Each row is a point on a tangle of strands that fork and nearly touch. The rows are in no order.
(in the rows, 128 means zero)
Points whose rows are less than 92.2 apart are linked; no others are. Some points are linked to none.
videv: [ 77 135 129  95 141 113 138 146 158 102 153 124 155 111 120  93 135 113
 115 150 130 140]
mani: [126 128 124 148 140 160 130 136 116 105 157 108 108 172 111 170 163 113
 139 102 149 118]
vutub: [141 144 112 126 138 119 138  71 112 101  91 146 105  88 146 114 104 139
 123 135 137 122]
dusir: [ 97 161 130 149 125 176  85 160 117 107 176  88 162 186 150 143 159 139
  91  66 115 157]
ferav: [103  63 205 104  72  93 120 178 175 156 159 133 104  93 152  87 162 136
 136 157 101 194]
gafev: [136 117 116 137 148 117 132 110 140 105 132  94 146 126 124 149 166 117
 158 137 120 140]
Kag: [179 119 115 120 120 109 109  78 135 131  80 161 111  96 103 130 112 140
 144 131 159  80]
Gatav: [174 154 149 119 111  76 123  94 126 160  80 165 107  76 115  91  75 165
 142 188 142  98]
Zalo: [173  80 149 128 117  86 144 128 166 151 118 165  84 131 108  81 106 130
 157 163 104 175]
saton: [119 147  86 123 122 154 144 135  91  82 152 133 118 141 129 135 115 125
  88 110 135 103]
pedug: [164 130 170 108 171  92 136 126 145 183 130 132 164  75 113  59  78 152
 131 186 137 124]
reze: [ 64  67 172 106  69 134  81 169 182 127 173 109 137 123 175 142 194 146
 122 102 106 184]
dobit: [119 158 112 114 132  96 111  97 163 136  96 132 159 116  80  96 109 126
  97 131 153  95]
reve: [124 151  91 140 135 121 138  68 129 152  80 151 121  79 136 111 104 140
 111 110 164  96]
bov: [137 121 141 114 127  91 148 118 144 167 126 132 125  93 132  93  99 133
 145 199 115 190]
nud: [104 126 110 116 134 177 159 129 118  81 129 125 139 146 137 175 128 113
 128 111 100 158]
Megu: [119 126  93 163 126 156 155  96  87 119 105 130 153 140 132 169 118  88
 135 106 143  81]
nug: [172 145  92 145 134 141 117  65 126 108  73 154  86 105 150 178 105 114
 162 136 157  99]
kizep: [ 95 106 130 128 139 127 141 132 148 112 143 104 150 140 149 150 180 119
 146 120 104 170]
Sas: [ 99 144 111 114 138 110 130 130 119 120 141 103 135 152 127 122 161 139
  85 127 124 144]
Fime: [139 125 119 106 117 102 135 129 162 140 137 136  80 109 138 100 146 143
 168 160  85 201]
mub: [194 104 125 130 138  98 130 104 147 137  83 138  87 100 101 117 127 131
 168 147 146 115]
tib: [165 144 129 105 118  74 130 116 117 175 109 152 102 106 104  90 111 165
 131 175 129 109]
suni: [212 115 180 126 149 109 135 125 132 202  70 181 125  54 121  82  55 139
 160 195 132 100]
lan: [157 126 170 119 172  77 131 108 154 173  96 166 154  71 100  75  72 138
 158 170 149  91]
vozaf: [109 143 138 101 156  86 139 126 129 116 134 137 154  90 118  86 114 121
 114 150 161 112]
kem: [169 128 128 111 161  63 125  96 172 142 115 162 144  87 104  91  96 117
 152 153 144 107]
vul: [126  83 178  97 104  94 106 173 169 137 146 130  81 112 147  99 164 126
 162 189 103 191]
ziv: [ 98 172 117 173 158 195 124 134  80 125 133 103 156 208 127 179 101 113
  84  76 125 118]
Gibub: [138 140 103 128 122  93 150  82 138 172  72 169 122  98 106  87  93 128
 115 141 158  99]
gul: [143 159  98 156 140 185 118  84  96 131  95 150 128 136 151 223 114 127
 139  67 164  51]
zolo: [109 126  99 102 112 149 123 156 115  84 180 112 117 150 131 134 126 117
 105 115 144 129]
zev: [104 165  86 136 140 155 121 114 114 117 132  96 152 182 102 153 153 109
  83  98 150 122]
mafo: [ 90 144 124 175 115 211 114 177 117 124 196 101 122 213 147 155 136 101
 104  99 102 138]
Paz: [165 109 205 107 126  88 121 189 174 194 127 141 116  90 129  91 101 140
 166 210  83 195]
gine: [131 134 131 147 126  99 160  89  93 115 100 137 100 101 135 103 118 130
 141 151 135 149]
ret: [131 127 115 142 151 130 125 114 131 105 129 128 111 117 112 104 144 131
 125  98 135  96]
Finez: [128 140 102 143  88 163 121  44 127 138  37 151 129  80 166 163 123 145
 150 103 209  49]
salen: [124 167 130 174 149 211 122 149  88 120 177 113 129 190 119 204 128 101
 157  98 109  89]
dag: [ 81 115 147 107 135  78 133 154 159 118 169 126 124  94 127 103 125 102
 118 160 131 166]
Gis: [196 100 148 129 135  83 146 120 161 164  88 154  90 100 102  75 101 120
 167 171 121 123]
rupo: [140 145  90 158 118 168 123  61 111 113  63 153 113 132 139 169 121 114
 147 128 168  81]
kefot: [139 126 147 103 143  90 131 144 139 146 159 143 165  91 101  69  71 141
 112 159 149 124]
rez: [117 155 120 123 147 125 128 151  94  73 126 105 171 140 131 136 127 119
  81  73 118 121]
Dalu: [159 119 109 124 113 126 122  56 129 147  43 156 128  61 148 148 123 140
 159 107 201  54]
meril: [ 92 102 146 112 110 141 108 173 165 128 199 102 113 130 130 122 166 121
 111  71 129 183]
siz: [137 129 113 103 106 128 135 145 140 113 183 122 122 117  96 110 131 127
 125 120 133 146]
kon: [152 103 123 105 139  81 139 126 138 112 158 141 151 130 140 112 137 145
 139 103 112 146]
Big: [ 80 158 147 157 148 196 106 198  90 120 170 109 166 225 137 195 143 123
 128 108 100  99]
ridi: [184 137 126 110 117 105 106  90 138 148  60 176 111  66 104 114 111 162
 157 168 169  73]
zir: [167  95 127 111 122 109 146 122 120  96 113 141  88 131 124 147 145 122
 150 131 108 157]
Reg: [ 73  69 165 126  79 160  82 169 159  99 156 101 140 168 172 153 198 133
 114  86  94 173]
vuzi: [122 156  80 155 103 164 125  62 108 134  62 134 126 106 167 172 122 123
 133 112 158  46]
daz: [121 125 124 117 115  75 128 128 118 135 138 108 131 128 110 104 137 150
  92 149 133 147]
Fuv: [112  75 149 103 130 103 131 151 173 127 146 118 124 129 147 124 170 127
 136 130  99 202]
Lige: [131 123  98 158 117 169 136 149  84  91 151 105 176 178 131 173 140 100
 113 112 132  81]
vovu: [111 166  92 125 146 119 122 104 102 141 118 104 136 136 104 126 149 141
  83 108 152 128]
Tabaz: [124 155 112 175 156 209 132 121  80 119 107 129 138 180 138 185  93 125
 104  78 131  76]
Rup: [120 164  90 139 137 147 127 138  77  96 135 128 143 128 143 137 104 108
  80  88 165  70]
Mukur: [135 146 129 127 122 103 143  87 142 208  83 184 142  56 112  78  70 147
 125 137 155  86]
tek: [147 136  93 134 121 125 115  91 109 107  79 126 136 115 127 165 108 134
 103  88 164  74]
Tolig: [165 140 105 134 149 111 116  91 118 103 110 145 106 124 132 158 140 113
 170 130 157 117]
sipa: [127 134  69 140 123 142 166  82 121 118  99 119 133 108 126 162 116 101
 127 118 111 100]
vez: [190 113 185 126 155  81 132 133 151 203  70 174 111  95  93  78  88 137
 164 194 120 130]
gagas: [ 45 116 168 161 100 187  89 187 127 105 175 109 128 210 164 163 183 108
 110 106  97 158]
ruvut: [118 118 128 132  79 161 142 145 109 112 166 103  89 161 138 136 176 134
 130 128  97 166]
bigub: [142 144 102 161 146 179 120  96  94 107 104 143 113 174 144 203 119 138
 129  80 128  76]
lesu: [158 137 115 135 156 136 113 103 109  85 132 117 105 152 125 176 143 115
 148 111 149  96]
mumi: [168  94 155  97 103  90 114 161 150 120 128 118  85 111 120 107 133 121
 157 196 123 191]
Bafu: [126 104 144 117  87 112 156 140 103 100 134 117 105 131 137 128 161 145
 135 129  96 172]
pemo: [ 93 117 133 115  79 118 122 164 148 117 199 110 122 130 126 117 145 110
 124 110 127 177]
balo: [120 169  98 136 137  93 124  85 112 134 121 117 159 112  97 105 119 133
  98 117 154 102]
Sotem: [115 153 108 145 144 167 115 179  78  82 147  87 171 145 143 140 119 100
  73  67 145  87]
Pil: [ 64 135 153 163 126 219  99 188 111 113 186 106 154 217 170 178 148 121
 124  88  88 144]
zovu: [ 77  46 185  97  81 121 103 174 184 151 156 118 129 110 172 100 190 141
 127 129 118 198]
zituk: [192  89 133 118 127 117 136 129 137  93 106 146  92 115 100 107 138 120
 178 151 128 147]
fezo: [160 101 182 105 140  70 134 147 157 188 109 160 131 115 100  73  94 137
 132 191  98 145]
kada: [ 92 143 117 140 167 188 122 149 100 125 131  87 136 197 125 163 153 126
  80  83 136 122]
Zaseb: [ 86 131 114 140 112 194 152 150 105  74 152 113 131 172 139 187 118 105
 103 119  99 138]
Tido: [135 138  82 116 119 156 159 105 140  99 112 143 121 130 121 159 115 122
 136 138 103 136]
Kitu: [121 132 120 127 155 112 131  99 160 110 124 115 124 129 119 120 163 131
 176 166 117 170]
rulo: [ 90 159 110 131 135 121 113 147 124 113 167  72 144 163 149 129 162 131
  89  91 123 161]
Paba: [124 118 175  89 112  75 129 152 156 155 163 106 127 112 111  67 105 155
  95 177 108 160]
Fibe: [178  90 168 116 129  93 124 180 167 155 108 136  83  86 129  86 116 133
 167 210  95 193]
Suve: [129 129 116 108 115  81 132 131 117 158 130 129 124 111  94  82 123 156
 109 163 126  97]
gar: [112 180  83 131 110 106 104  68 115 154  89 125 147  87 130 102  98 144
  94 114 167  78]
mudo: [ 66 109 141 133  90 166 118 170 152  98 161 117 134 186 157 132 187 113
 110 114 102 160]
kov: [123 162 136 125 117  83 161 103 113 153 120 147 124  89 125  88  99 140
 136 157 121 168]
Podu: [170 122 156 106 146  95 148 130 113 150  90 159  96  82 127  61 100 172
 157 183 112 162]
kuzav: [ 84 126 128 144 130 169  95 191  91 122 171  82 166 190 165 131 176 142
  70  41 104 154]
rateg: [143 124 118 111 133 119 165  98 127 135  92 140 141 109  89 131 138 143
 153 115 115 136]
ner: [107 130 137 146 149 159 125 148 141 103 172 111 144 167 138 169 170 109
 135  97 115 134]
Kiven: [117 166  83 155 151 187 119 114  77 105  93 130 135 146 156 159  99 117
  88  66 161  57]
tanu: [110 119 119 130  89 162 121 148 156  87 153 118 100 170 153 129 167 133
 117 139  88 154]
nogu: [143 161 140 132 113  98 118  61 157 202  52 159 140  46 141 101  69 156
 130 115 172  68]
lamog: [132  94 152 111 119  79 126 141 167 127 159 137 139 128 143  88 136 145
 133 133  95 181]
malo: [118 120  89 159 118 140 158 138  96 123 143 122 159 155 139 133 135  81
 124 106 135  93]
Lodu: [ 86 186  89 143 151 173 126 123 112 116 125 112 141 148 115 164 137 121
 118 106 126  98]
nofel: [151  89 186 103 150  57 127 148 123 158 131 123  94  90  98 105 129 133
 164 156 116 169]
fabus: [ 84 130 115 120 108 168 136 167 100 117 164 107 133 189 133 194 142 107
  96  97 101 147]
tus: [152  91 193  88 117  78 140 158 159 174 159 141 138 120 113  80  98 151
 124 186 106 163]
tuz: [132 136 129 163 154 199 113 130  95 126 186 104 141 186 117 186 137 114
 143  89 152 115]
Buso: [157 108 142 110 165  75 145 132 157 130 131 143 151  90 125 101 120 139
 159 143 117 124]
tigus: [139 102 149 115 153  60 144 147 153 156 150 138 110  73 115 111 131 133
 163 135 130 155]
Bir: [104 136 109 146 137 209 125 168  94 111 164 117 188 200 121 171 149 103
 119  95 114  90]
Lim: [122 125 112 115 129 115 146 117 150 129 127 131 101 103 103 110 111  98
 139 163 122 129]
Fon: [136 162 136 186 153 240 124 164  88 115 168  87 142 211 141 189 113 132
 130 102 103  91]

A fork is a point with three links. Follow the links from the first point to the second and name the forks in between, in order.
dag / Finez -> Buso, kizep, mani
Rup / vutub -> Tabaz, zev, vovu, balo, reve
gagas / fezo -> mudo, mub, Gis, vez
lesu / pedug -> mani, kizep, Buso
vutub / ridi -> reve, balo, vovu, Sas
bigub / Kag -> Tabaz, zev, vovu, Sas
daz / zovu -> mub, mudo
nofel / Kitu -> Buso, kizep
Paba / gar -> vez, Gis, mub, Sas, vovu, balo
kuzav / bigub -> Sas, vovu, zev, Tabaz

Follow the links from the first point to the second, and from the first to the third. Name the last point that the two ways share.
pemo / dobit / ruvut -> vovu
Paba / gine / ruvut -> mub
dobit / Rup / mub -> vovu
salen / Dalu / tigus -> mani
Dalu / Kitu / kem -> kizep
kuzav / meril / Fibe -> Sas

A fork is a point with three links, a tip a point with one. Leave the first point through the second and follow the links. Name the first fork or tip that comes.
fabus / Zaseb -> Pil
Paz / Fibe -> mudo
Pil / Big -> fabus
